Each row is a point on a landscape with many valleys, with its height.
From any point a ball rolls to the lowest of the 3 points nearest to it. It stops when none of these is lower. Distance is the straight distance between rows; heights are no part of it.
(517) (h 2.00): [125  93 120 141 127 135 131 121 140 142 127 135 151 134 101 137 116 149
 155 127 123 138 121]
(1014) (h 3.25): [142 104 118 173 117 135 125 117 113 176 128 113 152 105 114 121 128 171
 141 136 132 108 107]
(694) (h 3.09): [ 67 146 176 105 164 124 148 120 165 147 139 166 143 198 111 149  74  50
 147 109 112 157 101]
(1214) (h 4.38): [124  95 126 126 127 137 127 126 151 128 123 136 139 148 111 142 112 125
 151 126 124 146 129]
(916) (h 5.42): [143 120 103 121 118 106 114 156 112  95 110 114  95  95 140 126 147 124
 116 108 119 134 150]
(623) (h 3.12): [ 93 118 152 114 137 131 138 114 158 129 146 161 143 180 119 139  84  68
 148 123 121 150 108]
(713) (h 4.43): [186 138 102 135 105 136 110 125  85 151 137  88 105  70 146 105 180 212
 119 154 163  79 136]
(17) (h 5.15): [124 160 133  88 132 110 139 134 134  80 118 145 119 153 144 149 105  66
 113 126 102 138 143]
(848) (h 2.03): [157 129 101 153 115 114 115 129  95 118 131 107  94  70 145 106 173 166
 115 127 136 110 141]
(885) (h 6.71): [135 122 109 103 117 124 124 156 127  98 116 127 111 120 134 138 132 118
 124 116 113 140 149]
(904) (h 3.78): [171 130 103 161 100 144 118 114  96 167 129  87 118  79 140 114 154 199
 116 155 153  91 129]
(1245) (h 3.40): [170 101 109 157  85 169  98 125  93 203 155 100 153  85 113 120 161 213
 128 161 177  85 112]
(466) (h 5.14): [117 107 135 148 138 157 134 115 146 167 142 142 165 157  71 125 117 177
 150 126 116 142 116]
(932) (h 5.23): [ 52 163 186 110 171 146 151 134 192 165 143 161 150 208  88 140  65  63
 148 113 112 184  98]
(135) (h 2.26): [143 120 105 109 123 115 122 161 123  95 112 120 105 110 132 134 133 123
 126 107 115 140 153]
(654) (h 3.77): [ 75 140 165 121 154 148 140 128 167 158 161 160 146 203  89 132  73  82
 154 114 118 179 103]
(364) (h 3.01): [150 107 112 174 106 138 125 117 105 173 132 104 148  95 115 121 135 182
 131 145 139  99 108]
(1040) (h 5.46): [121 101 128 161 126 143 131 117 125 176 131 127 161 126  88 130 123 179
 146 120 122 127 114]
(827) (h 3.21): [ 82 136 158 115 147 140 138 124 159 144 154 163 147 198  97 135  79  73
 151 120 114 168  99]
(101) (h 5.96): [191 128  95 142  94 149 102 138  85 170 142  81 123  77 146 116 178 224
 122 162 180  74 128]
(1143) (h 5.08): [165 108  94 129 112 109 114 122  78  92 119  93  90  58 173  94 194 166
 103 134 160  82 162]
(665) (h 1.25): [ 59 151 177 101 176 109 157 121 186 124 107 165 144 198 130 159  79  34
 138 114 102 149 110]
(478) (h 4.05): [ 69 174 168  92 187  84 156 134 202  73  81 170 117 190 158 154  91  37
 110 114  93 169 134]
(1186) (h 4.50): [ 68 153 177 116 163 150 146 132 177 165 160 160 155 211  79 128  66  76
 156 119 119 182  97]
(554) (h 4.22): [180 107  97 146  85 166  89 133  97 193 148  85 143  77 134 119 170 228
 128 166 189  74 115]
(15) (h 1.79): [ 51 147 186 104 179 114 156 118 184 129 113 165 141 201 117 159  79  32
 136 109 108 154 112]
(678) (h 3.81): [ 93 181 149 102 163 107 151 126 159  75 108 152 121 175 155 148  94  48
 115 125  93 149 128]
(1213) (h 0.83): [ 79 161 170 107 180 111 155 127 177 101 100 156 131 185 143 151  76  37
 125 121 105 150 118]
(1268) (h 5.92): [135 141 133  75 129 108 129 130 111  61 105 142 112 122 148 143 133  68
 102 109 106 138 150]
(535) (h 3.99): [171 134 105 152 109 130 112 125  95 139 131 100  97  72 149 108 166 187
 111 140 139 100 139]
(1173) (h 3.33): [ 91 129 151 133 134 167 129 109 168 156 167 163 156 189  72 122  91 118
 161 124 122 184 101]
(630) (h 3.36): [ 51 155 190  96 175 128 159 124 187 152 125 168 139 208  94 155  70  40
 143 104 102 165 104]
(684) (h 5.56): [ 53 168 198 107 170 148 163 131 196 176 135 156 157 216  82 133  57  66
 152 111 114 187  99]
(309) (h 2.75): [ 90 126 151 128 140 143 136 117 158 151 161 165 147 191  89 128  89  95
 160 121 120 174 109]
(99) (h 5.84): [160 110  93 131 119 101 117 125  85  79 119  95  83  62 168  89 193 144
  92 131 150  94 159]
(642) (h 2.83): [158 103 114 167  86 163 101 114  95 211 158 102 151  91 108 118 146 205
 129 150 163  87 108]
(1004) (h 4.88): [120 109 134 156 132 160 134 119 141 177 139 140 171 148  63 127 116 188
 150 127 116 135 111]
(485) (h 5.85): [148 114  97 137 124 105 115 144  94  97 119 106  86  78 156 110 168 139
 114 111 137 111 149]
(1133) (h 4.61): [112 165 135  98 138 117 140 131 149  89 123 147 127 159 152 145  94  65
 119 127 103 149 131]
(514) (h 3.90): [178 123 107 139 110 114 111 117  81 119 125 101  92  60 159 101 192 191
 105 129 155  72 154]
(996) (h 1.41): [137  95 120 167 124 136 129 125 122 157 123 118 148 116 107 133 132 172
 142 130 130 119 120]
(33) (h 7.88): [135 117 110 128 120 124 127 149 134 112 110 119 118 117 134 134 131 137
 133 122 118 145 139]
(347) (h 4.32): [179 142 102 148 104 141 117 122  95 154 134  86 106  72 144 107 172 204
 119 150 155  88 135]
(1022) (h 4.09): [135  97 116 145 126 132 133 135 137 130 114 119 140 126 119 136 121 150
 152 129 127 134 127]
(1052) (h 4.11): [181 135 106 133 105 123 111 121  76 130 132  92  99  70 152 100 195 202
 114 132 162  69 146]
(426) (h 1.99): [ 78 175 171  99 180 100 157 129 189  90  91 159 128 184 152 153  85  38
 119 122  94 149 123]
(283) (h 2.40): [139 119 125 174 106 158 115 124 105 206 156 117 166 112  85 117 126 204
 128 142 138 109 108]
(780) (h 5.29): [137 104 109 139 121 128 129 142 135 122 113 113 129 112 126 129 127 152
 141 126 118 141 134]
(651) (h 5.13): [106 172 147  94 144 100 146 130 146  72 109 153 118 167 150 149 100  54
 106 124  93 144 135]
(326) (h 3.60): [168 129 107 146 111 116 107 122  82 123 135 100  93  65 154 105 183 180
 114 131 147  88 148]
(400) (h 3.76): [179 127 102 147  95 150 119 120  99 177 143  83 126  74 137 115 161 211
 124 163 170  89 127]
(142) (h 3.86): [108 108 138 140 134 161 132 111 153 157 151 154 158 162  75 129 113 160
 165 121 117 163 118]
(808) (h 4.12): [ 89 181 162 102 165  90 147 124 155  68 102 164 117 172 155 154 100  48
 103 121  92 146 127]
(80) (h 8.40): [137 129 116 104 121 126 127 147 134 100 107 132 118 128 130 139 121 113
 128 123 115 147 146]
(86) (h 0.64): [ 94 171 151 107 158 117 150 127 165  88 112 153 132 173 151 149  81  54
 126 126 103 146 117]
(244) (h 5.25): [182 110  96 128 109 106 115 122  73  89 115  83  94  57 185  86 217 181
 102 146 169  68 170]
(107) (h 3.34): [100 138 140 107 142 123 149 121 155 110 130 148 148 176 139 145  80  65
 136 131 118 150 118]
(882) (h 4.99): [189 113  95 120 114 113 115 132  66  95 114  81  97  55 180  89 219 192
 104 149 174  57 157]
(304) (h 4.51): [193 122  99 125 108 114 105 127  68 122 127  84 105  59 168  96 213 207
 105 137 176  52 152]
(546) (h 4.45): [111 128 133 105 127 138 139 126 150 108 134 142 138 165 132 144  92  85
 142 136 125 153 122]
(31) (h 1.91): [146 113 120 173 100 157 115 121  94 212 162 115 163  99  86 118 135 201
 131 145 147  99 108]
(685) (h 5.86): [149 101  96 127 121  95 116 147 100  80 111 101  92  71 160 102 175 119
 101 113 141 107 153]
(1046) (h 1.86): [167 118 109 162  95 155 112 117 103 183 140  98 140  85 129 120 147 204
 127 160 165  89 115]
(523) (h 6.13): [136 133 121  91 124 113 125 146 121  81 109 137 112 122 143 141 123  93
 108 115 108 143 154]
(590) (h 1.93): [160  88 109 163  78 183  75 137  83 222 171 103 151  78 106 121 176 238
 139 166 187  80 110]
(988) (h 6.91): [141 118 106 129 120 121 117 156 127 109 112 116 112 110 132 132 146 136
 131 119 116 137 147]
(959) (h 4.10): [150 113 109 171 113 134 131 127 116 150 123  99 132  95 125 119 135 182
 136 141 134 116 121]
(1074) (h 5.60): [143 125 113 101 124 117 117 155 114  88 116 126 101 110 141 138 143 109
 115 111 113 137 151]
(262) (h 6.52): [142 120  99 145 120 121 128 148 122 115 107 111 110 104 132 128 140 151
 130 127 119 131 139]
(610) (h 5.68): [143 116 104 109 125 104 115 157 106  85 108 114 102 100 143 127 149 104
 109 102 126 131 153]
(732) (h 5.45): [ 52 159 186 120 168 157 151 136 187 167 145 154 160 212  80 134  60  74
 162 115 124 193  87]
(486) (h 4.01): [115 140 138 101 132 133 144 127 154  98 126 141 136 165 144 148  92  73
 135 139 117 154 124]
(161) (h 3.11): [163 126 103 144 114 114 115 123  86 120 131 103  93  65 154  97 182 169
 112 128 141 100 147]
(1083) (h 1.56): [132 110 114 117 122 136 137 139 144 116 113 129 132 135 126 140 118 123
 140 127 116 146 135]
(608) (h 3.88): [160 118 106 145 112 109 111 121  82 112 128 105  96  65 159  95 186 165
 107 122 148  97 154]
(710) (h 2.30): [151 111 115 169  99 149 112 114 100 202 155 114 157  99 104 123 130 191
 130 143 144  95 106]
(729) (h 5.34): [161  98 120 161  77 172  90 132  90 221 176 110 160  90  97 120 158 225
 136 162 174  93 112]
(1279) (h 5.83): [125 166 150  81 137  92 136 120 118  55 104 153 116 143 159 148 117  50
  95 115 101 140 143]
(155) (h 4.28): [174 118 104 132 110 107 115 116  75 107 123  96  88  60 169  91 199 178
 106 130 160  71 158]
(1220) (h 6.02): [146 120 114  84 129 107 128 149 107  69 105 120 111 102 151 137 146  83
 102 102 122 125 152]
(237) (h 3.48): [104 160 145 104 141 125 150 124 158  93 122 149 134 173 146 146  83  58
 124 132 116 149 121]
(165) (h 4.27): [191 124  99 128 102 124 101 128  67 134 138  90  97  66 159 104 202 211
 109 139 170  59 148]
(795) (h 5.10): [121 117 124 106 122 137 138 131 151 104 124 142 133 153 132 145 101 100
 140 133 120 154 130]
(697) (h 3.49): [171  94 110 156  82 172  77 133  87 209 164  92 153  80 103 121 167 229
 133 159 190  82 117]
(1018) (h 5.04): [102 176 157  92 155  83 139 120 141  51  97 162 119 164 153 147 107  39
  91 112  93 143 138]
(1093) (h 2.39): [ 93 120 145 112 130 140 136 113 153 145 158 167 146 186  99 135  90  82
 154 121 116 164 110]
(291) (h 3.02): [101 116 145 128 135 156 132 113 153 156 162 166 146 179  87 135  98 109
 157 123 115 170 114]
(821) (h 4.58): [ 72 143 161 132 151 160 138 123 174 161 166 160 159 200  80 127  73  93
 162 117 125 190  91]
(172) (h 4.34): [116  96 135 136 130 150 133 115 139 152 138 152 151 155  91 133 119 146
 158 124 118 152 120]
(1051) (h 3.37): [ 98 113 141 135 132 161 132 109 164 158 158 159 147 177  76 130 107 145
 158 125 116 170 114]
(1047) (h 2.87): [ 96 140 153 111 143 130 145 118 161 119 132 149 144 178 131 144  76  54
 138 124 119 148 110]
(368) (h 5.16): [108  93 137 115 125 139 129 115 150 132 138 151 145 159 110 138 105 112
 153 127 116 154 123]
(28) (h 6.31): [152 123  97 158 122 122 125 136 119 123 118 100 113  89 134 119 143 167
 129 130 125 123 134]
(818) (h 5.71): [145 119 103 130 126 101 112 150  94  96 120 110  91  78 147 112 166 121
 107 101 128 119 147]
(194) (h 6.50): [150 122 105 151 121 122 118 140 113 122 125 100 105  84 138 118 153 162
 126 129 126 127 136]
(39) (h 5.80): [130 150 130  77 127 112 132 136 122  75 116 143 114 136 150 145 118  78
 103 114 108 141 149]
(496) (h 4.79): [159 113 101 143 115 108 115 124  86  96 124 100  92  65 162  97 183 153
 107 122 146  95 153]
(462) (h 6.01): [140 117 104 157 120 130 125 143 128 125 110 107 124 103 128 122 134 161
 138 126 121 131 132]
(1170) (h 3.63): [160 130 104 167 114 136 126 125 111 148 125  92 115  83 132 118 146 182
 132 146 142 106 127]
(359) (h 5.51): [132 147 128  92 125 124 136 138 134  85 114 141 123 143 142 143 105  84
 117 127 110 147 145]
(768) (h 5.90): [142 123 103 128 121 117 118 153 116 101 114 114 102 102 137 127 150 141
 125 113 121 137 151]
(40) (h 3.07): [ 80 179 161  99 174  90 152 125 176  77  97 164 126 183 156 150  90  46
 110 124  91 149 127]
(549) (h 3.10): [163 122 105 167 108 140 127 113 106 163 132  92 131  81 132 115 145 190
 124 154 144 102 118]
(1202) (h 2.64): [152 106 121 174 102 148 124 115  98 186 140 107 157  96 108 120 132 191
 130 148 144 101 112]
(416) (h 5.87): [129 136 125  98 121 136 141 132 144  97 123 140 128 146 142 145 100  91
 129 131 115 150 137]
(352) (h 2.74): [101 107 148 117 132 141 139 113 148 133 150 159 146 177 110 137  91  88
 152 123 116 160 118]
(363) (h 2.61): [162 113 112 167  98 145 126 115 102 176 134  96 139  85 124 118 142 189
 126 155 153  92 113]
(1171) (h 2.28): [ 79 147 165 107 153 123 150 125 165 118 131 157 145 188 130 147  74  42
 139 123 120 144 105]
(918) (h 2.77): [ 91 123 152 117 142 144 139 118 156 139 152 162 144 190 106 132  85  67
 147 122 117 155 109]
(534) (h 5.93): [149 106  98 115 126  96 122 158  98  75 105 102  94  77 153 107 171 102
  99 115 137 116 154]
(108) (h 4.78): [173 108  99 126 114 105 116 122  75  97 120  93  92  56 174  84 202 172
 104 141 166  70 162]
(881) (h 4.69): [ 77 169 171  94 180  66 139 131 184  53  84 177 111 182 157 152 114  27
  97 107  83 152 139]
(680) (h 1.47): [124 112 126 166 122 154 131 123 125 181 140 132 167 135  74 126 124 190
 144 128 121 120 108]
(1065) (h 4.13): [ 76 182 169  98 179  80 149 133 186  61  88 169 119 181 151 152 101  34
 108 111  85 156 140]
(390) (h 5.21): [ 94 172 163 100 165  64 132 125 156  38  89 174 113 165 163 141 109  34
  96 106  84 147 138]
(1239) (h 3.92): [139 106 127 176 112 144 123 116 111 186 143 116 160 112  93 124 131 184
 139 133 126 107 111]
(1119) (h 6.93): [120  96 133 159 134 141 128 117 135 162 136 146 159 138  85 136 130 171
 154 120 112 132 114]
(188) (h 2.80): [ 81 139 160 111 154 132 152 122 161 132 139 159 144 188 115 152  77  51
 145 117 115 155 111]

For each start below, name the point where the ball stops.
(932) | (1093)
(630) | (86)
(416) | (1171)
(359) | (86)
(713) | (848)
(1279) | (86)
